Each row is a point on a tangle of strands that fork, close into loops and nearly touch. The rows are in no order.
(in the rows, 128 means zero)
Points whose rows are less than 130 apart are linked; no others are. Some points are linked to none.
veki: [150 237 142  89 161 107 131 111  89 151 171 105 117 178 114 194 105  95
 119 126 139  76 144 165 137 153 146  68 153 195 157]
ger: [124 178 172  84 134 143 129  99  84 161 152  54 132 186 158 201 100  88
 111 132 115  75 154 204 206 116 145  96 141 163  90]
dap: [150  96 141 177  85 169 121 139 151  60 108 118 114  99 137 114 116 133
 111  66 136 131  95 189  74 149 122 144 107  99 112]
kagez: [136 114 143 175 104 166  93 151 171  58 132 107 127 121 146 100 141 113
  94  63 145 177  88 170  87 132 144 132  95 108 131]
nusag: [104 121 167 144 143 111 110 114 176  96  95 136 109  94 123 143 106 109
 168 120 126 126 148 133 154 137 125 168 154 129  98]
Ful: [107  48 131 113 125 181 117 137 108 108 113 114 158  59 197  94  96 133
 114 144 115 140 151 126 151 112 157 152 152  87  79]
Zonit: [116 119 104 132 130 169  98 169 160 125 148 118 100 166  87 131 158 155
  93  97 145 184  86  66  73  82  66  85  78 106 183]
Ruv: [123 135 106 120 161 127 148 113 107 125 115 157  91  98 131 133 104 129
 116 127 132 103 154 112 157 176 132 106 163 164 183]
Nivem: [115 144 158 134 110 134 152 132 134 137 101  79 108 103 143 182  66 100
  89 123 153  92 145 202 141 160 167 145 176 150 104]
meku: [111  57 166 144 113 183 106 136 131 113 109 107 158  75 176  88 109 121
 118 134 124 144 160 150 165 146 139 180 153 122  63]
zon: [ 99  92 119 135 148 155 116 113 138  75 117 155 122  81 183  96 144 137
 149 108 123 131 155  85 130 119 112 126 114  90  98]
kelo: [160 136  98 101 146 146 130 111  92 142 153 150 120 183  87 119 137 154
  99 157 130 128 166 132 151 161 143 112 147 186 146]
gonim: [100 100 143 146 120 189 118 115 135  64 108 122 124  74 185  91 150 145
 139  86 118 153 141 126 103 137 103 115 104  74  76]
kif: [134 185 162  93 143  99 153  95 109 170 153  59 148 189  85 159 109 127
 127 170 131 103 143 194 141 114 186 117 152 156 111]
nal: [111 151 140 132 140 119  76 135 183 102 152 155 138 126 135  97 180 109
 158 117  93 204 116  80 123 118  96 153  93  89  77]
zetam: [124  91 135 139 105 189 145 138 161  71  91 134  75  98 124 153  88 156
 136 113 120  97 107 125  79 122  64 117 129  78 131]
Vefu: [132 125 106  69 136 196 165 118  80 141 129 118 127 104 172 165  98 154
  70 164 108  99 186 149 180 131 157 119 161 135  86]
keso: [155 172 105 137  97  96 143 202 167 131 117 153 105 121 102  79 160 132
 147 108 155 114 102  91  78 134  72 127 113 156 193]
Gidir: [104  92 141 154 134 154 100  91  86 162 149 139 153 118 150  77 166 135
 125 155  95 190 128  88 129 149 131 114  94  96 117]
rivo: [127 136 115 141 138 124 127 144 157  67 122 162  93 105 136  66 174 136
 162  95 124 140 117  71 117 128  90  96 114 121 184]
Pafa: [125 102 140 153 107  72 121 148 144 128 123 122 179 127 141 102 154  89
 167 141 126 153 138 116 151 106 165 190 127 105  81]
Tufen: [126 109 134 141 116 177 141 102 130  91  95 153  78  81 121 124 114 169
 127 104 106 107 118 109  78 148  76  99 125  94 153]
deki: [112 150 102 108 134  75  91 200 156 130 139 177 155 105 150  66 168 119
 132 116 111 174 127  44 140 127 104 133 101 115 150]
mor: [117  75 145 112 176 102 103 116 112 142  96 162 152  94 144 121 127 112
 160 143 121 132 134 120 223 107 126 157 168 144 144]
viv: [110 167 120 138 135  57 149 165 164 133 123 113 132 154  95 125 133 131
 161 135 174  91 124  96  75 119 118 116 130 105 152]
Mifu: [151 165  83 131  93 108 152 178 131 152 131 151 125 160  88 108 155 166
  91 121 158 115 122  98  77 145  90 104 108 157 171]
tof: [115 142 122 136 102  53 120 158 185 101 129 116 171 139 141 106 167 101
 170 122 147 141 134 107 106  93 143 166  93 104  76]
nabug: [133  80 137 130 128 119 122 100  61 165 127 154 169  87 153  85 162 129
 137 154  91 154 125 106 179 112 156 140 112 114 128]
Manak: [148 156  70 144 119 100 172 139 114 150 143 141 134 152 124 128 162 144
 102 126 160 109 152 106 117 133 146 125 120 134 155]
Nizek: [106 134 176 116 131 113 133  89 133 159  89  89 110 123 121 187  81 101
 123 124 138  99 143 185 191 154 130 137 168 154 122]
geku: [121 129 105 132 119 178 153  84 125 100 107 142  82 106 122 143  94 176
  84 122 113 128 142 136 106 142 136  99 136 117 129]
nid: [123 114 116 127 126  57 121 154 118 176 117 127 173 136 117 119 139 118
 143 159 144 131 141  98 155 104 154 167 120 123 138]
lumos: [153 115 141 123  99  96 154  80  89 191 118 113 144 150 111 131 149 124
 133 144 110 134 149 146 206 132 160 150 124 169 134]
sig: [117 158 132 124 107 158  96 150 180 100 130 123 121 141 140 129 206 140
 158  76 125 165  87  84  91  90  64 128  33  93 132]
biron: [122 118 149 128 172  73 123 116 128 159 100 145 139 124 118 135 130 105
 160 128 144 124 137 133 211 144 115 146 167 170 165]
badar: [103 151 130 127 125  96  64 174 188 152 139 161 140 125 124  91 164 120
 125 128 114 192 122  56 122 120  91 150  92 106 118]
dabot: [175 157  88 113 123 134 167 161 110 117 161 161  91 174  69 141  94 147
 129 144 133 104  87 149  69 159 102  89 154 185 182]
Sukol: [149 164  79 150 130 116 181 108 114 145 149 131 139 176 123 161 128 141
 101 139 150 102 154 148 112 112 171 120 130 120 118]
lemus: [101 131 115 107 162 126 147 137 111 140 111 137 102  79 171 166  92 106
 115 119 139  83 165 113 180 171 124 125 174 150 160]
zafi: [137 140 130 144 143 112 150 133 131 127 109 167  87 104 104 127 125 117
 165 108 133  94 130 113 113 177  90 124 155 164 184]
bubik: [153 109 133 143  97 131 118 108 131 176 140 112 132 186  59 134 121 144
  97 167 130 158 128 136  99 120 152 143 117 138 100]
kuza: [132 130  88 135 144 122 177 120  97 140 150 119 153 166 137 163 100 116
 101 153 140 100 149 148 151  99 199 129 149 119 110]
zut: [120 177 134 132 152  49 145 163 130 176 128 115 145 149  88 134 147 115
 166 142 161  83 135 114 111 163 102 126 162 161 159]
begi: [164 126 113 110 129 119 108 123 117 166 147 142 121 191  53 134 124 163
 111 162 132 138 128 118 114 156 111 125 142 178 143]
lesum: [106 170 163 127 148 116 153  96 114 161 145  62 136 166  90 177  92 130
 129 159 139  92 122 196  84 131 170 113 170 141 106]
tis: [171 122 114  79 116 103 160  90  63 170 137 114 152 162 124 138 138 114
 139 138  96 113 151 146 233 112 170 134 131 163 150]
Voke: [107 127 159 136 144 164 106 124 152  53 122 161  92  94 134  82 168 143
 169  92  84 153 107  81 101 126  60  77  98  91 136]
bola: [118 193 148  88 166 109 121 106  78 162 154  97 132 166 160 212  89  88
  97 119 140  64 151 169 179 133 140  80 152 188 140]
Milef: [147 137 142 132 104  93  96 152 196 107 124 154 107 134  92 128 128 146
 187 129 122 132  73 100  63  80  56 128  87 110 143]
Mino: [150 121  88 110 138 152 135  96  82 142 163 150 139 161 120 100 148 175
  83 170 100 159 166 106 141 130 169 100 117 134 121]
tofi: [112 141 152 105 164 102 115 103 127 167 104 116 122 154  99 171 107 102
 133 136 158 101 132 154 184 164 106 116 175 182 161]
Zazi: [119  70 156 175 115 167  78 124 155 119 132 115 135 111 152  87 127 104
 122 129 126 177 127 140 128 132 159 175 127 123  82]
fopos: [102 111 135 164 115 175 119  99 108  95 123 113 135  91 174  92 180 138
 122  79 115 179 115 143  92 136 123 101  70  71 115]
sutek: [111 166 119 124 132  58 126 172 202 108 128 123 143 156 123 112 166 123
 180 125 164 114 130  74  90  99 103 135 109 108 105]
merak: [123 118 117 170 126 124 108 117 161 120 116 144 117 133 110 122 150 143
 137 126 145 145 125 112  92 121 121 153 100 113 124]
gaket: [135  75 125 119 105 158 151 158  92 131 127 105 169  89 185 136  92  97
 104 131 140  84 136 181 182 113 181 177 161 135  99]
Nol: [138 201 137 101 142  77 155 159 111 185 148 110 129 163  73 149 114 133
 138 157 163  86 100 138  71 163 116 101 162 179 170]
pir: [122 139 167 159 120 112 153 109 137 137 122  84 129 138  92 160  93 121
 144 142 152  93 100 200  65 138 150 147 154 134 105]
pud: [155 117 134 147 110 107 140 139 162 104 118 133 111 137  83 158  89 148
 177 128 142 111  64 148  50  82  87 120 103 102 158]
tafot: [136 119 138 162 103 116 136 115 160 114 117 104 123 142  79 156  77 142
 135 145 147 123  80 179  41 102 131 137 131 110 120]
mebi: [114 128 144 146 110 156 151 145 157  98  98 123  80  99 127 183  81 121
 149 112 139  73 126 147  89 145  99 150 152 100 107]
zamos: [129  73 131 139 117 157  90 130  75 150 150 136 179  84 182  73 146 111
 129 148 101 170  86 127 145  84 188 168 103  90 107]
zabop: [144  97 131 129 129 113 141  71  74 168 106 139 148  84 145 106 158 144
 124 136 100 138 159 133 182 134 155 146 120 151 136]
zaman: [108 106 117 141 119 195 132  88 114  97 127 120 111 107 147 115 109 167
  56 111 107 173 143 151 103 118 172  82 111  90 102]
Runet: [165 210 119  85 145 114 145 105 105 131 152 124 100 181  77 177  91 121
 126 135 128  94 144 164 140 165 157  91 154 170 156]
Fam: [133  77 102 155 103 144 149 114  95 137 142 117 162 153 145 114 120 123
 107 145 135 149 141 142 137 110 194 156 129 112 102]
vab: [114 112 141 141 154 117  93 118 156  88 135 166 143  93 158  88 151 116
 166 121  94 181 134  85 145 115 121 148 111 102  84]
zipuz: [132 133 113 130 103 123  93 151 171 165 137 128 118 164  72 138 116 156
  87 130 150 165  82  93  51  87  89 111  89 115 153]
mot: [131 120 106 145  97 134  92 127 148 182 144 119 123 178  69 134 131 153
  67 148 129 179 113  98  71 105 117 124  93 111 122]
volin: [116 114 151 149 118 159  69 142 180  44 149 108 130 115 173  76 153  98
 112  71 106 191  88 149 106 140 153 134  95 102 109]
Sulal: [112  60 139  90 149 136 122 126  79 149 102 128 147 109 151 147 102 107
 140 150 117 104 122 135 229 100 131 152 178 131 129]
Vef: [124 123 140 117 103 137 160 159 110 149 110  78 141  76 188 169  93  81
  81 118 140  86 148 191 183 152 168 165 169 142 106]
keri: [103  82 100 101 141 175 152 135  94 130 107 122 135  65 186 144  95 157
  88 153 124 113 171 114 155 130 144 132 162 101  96]
pivef: [108 102 134  82 146 122 139 129  61 164 125 103 149 154 161 188  83  73
 121 148 122  74 123 150 218 108 149 123 173 142 134]
Tobu: [151 180 109 103 140 154 147 102 120 132 140 146  88 152  92 200  68 152
 108 139 127  82 135 171 115 152 129 102 154 166 134]
gaf: [114  88  94 125 160 142 134 125  92 108 125 166 151  79 184  89 154 136
 154 124 133 109 156  85 140 126 115 125 128  96 136]
berap: [141 164 145 120  94 111 110 155 192  77 123 152 110 147 113 117 180 126
 177  91 104 145  76  81  84  89  53 122  71 109 128]
Lok: [141 135 111  59 143 170 155 106  60 150 126 124 121 106 154 168 112 139
  84 148  93  84 192 142 206 174 134 109 161 142 118]
zod: [147 165 156  92 134 134 142  99 105 150 167  69 140 202 115 177 111 113
 134 153 115  94 164 201 197 107 176 113 148 162  97]
vanap: [117 109 100 132 143 154 121  80  89 139 144 142 126 128 136  96 141 162
  80 149 108 179 141 112 120 131 167  89  99 112 128]
vukos: [163 159 117 113 131 103 153 148 126 150 153 137 113 159  61 153  80 151
 147 160 159  91  74 142  57 130  90  92 148 161 186]
ruken: [154 130 145 148 125 117 148 113 148  93  94 174  77  86  97 128 122 130
 184  96 105 104 107 111 100 146  72 135 128 112 162]
dula: [136  74 144 181  92 154 121 129 131 133 137 108 149 136 138  81 128 118
  96 138 131 169 120 155 132 124 188 160 115 124 101]
degal: [108 144 133 147 117 168 103 123 140  99 132 110 136 110 171 110 213 131
 138  80 117 200  92 118  93 118 106 127  45  73 121]
lov: [131 122 110 122 131  64 114 182 123 169 123 164 165 123 123  78 152 125
 131 147 131 151 143  69 166 134 121 145 135 145 158]
Mit: [107 136 151 133 120 151  83 123 198  47 149 133 132 136 150 106 161  93
 150  96  99 207  88 124  97 116 111 145  91 125  54]
sug: [130 106 106 134 173  93 137 145 132 113 137 169 148 112 158 108 163 104
 188 127 138  93 159  90 160 145 106 159 149 130 137]
Lamo: [145 159 107 144 133 132 130 164 168  98 115 159  81 121 119  79 154 154
 148 106 155 123 102  81  95 107  92 103 108 143 205]

A tip is a point with one link. Name the tips that can be reached along the links from each point below, in the order of the rows.
rivo | Voke, Lok
nabug | Zonit, lemus, tis, mebi, zamos
berap | dap, dabot, Tobu, sug
Nizek | gaket, pivef

Name the points in between on the shortest way along the links from the first point to the second, in order.
gonim / kagez | zon vab nal Mit volin
Pafa / Mit | nid lov deki badar nal
Lok / kuza | Vefu keri Ful meku Zazi dula Fam
sig / ger | berap Milef pud tafot pir lesum kif zod
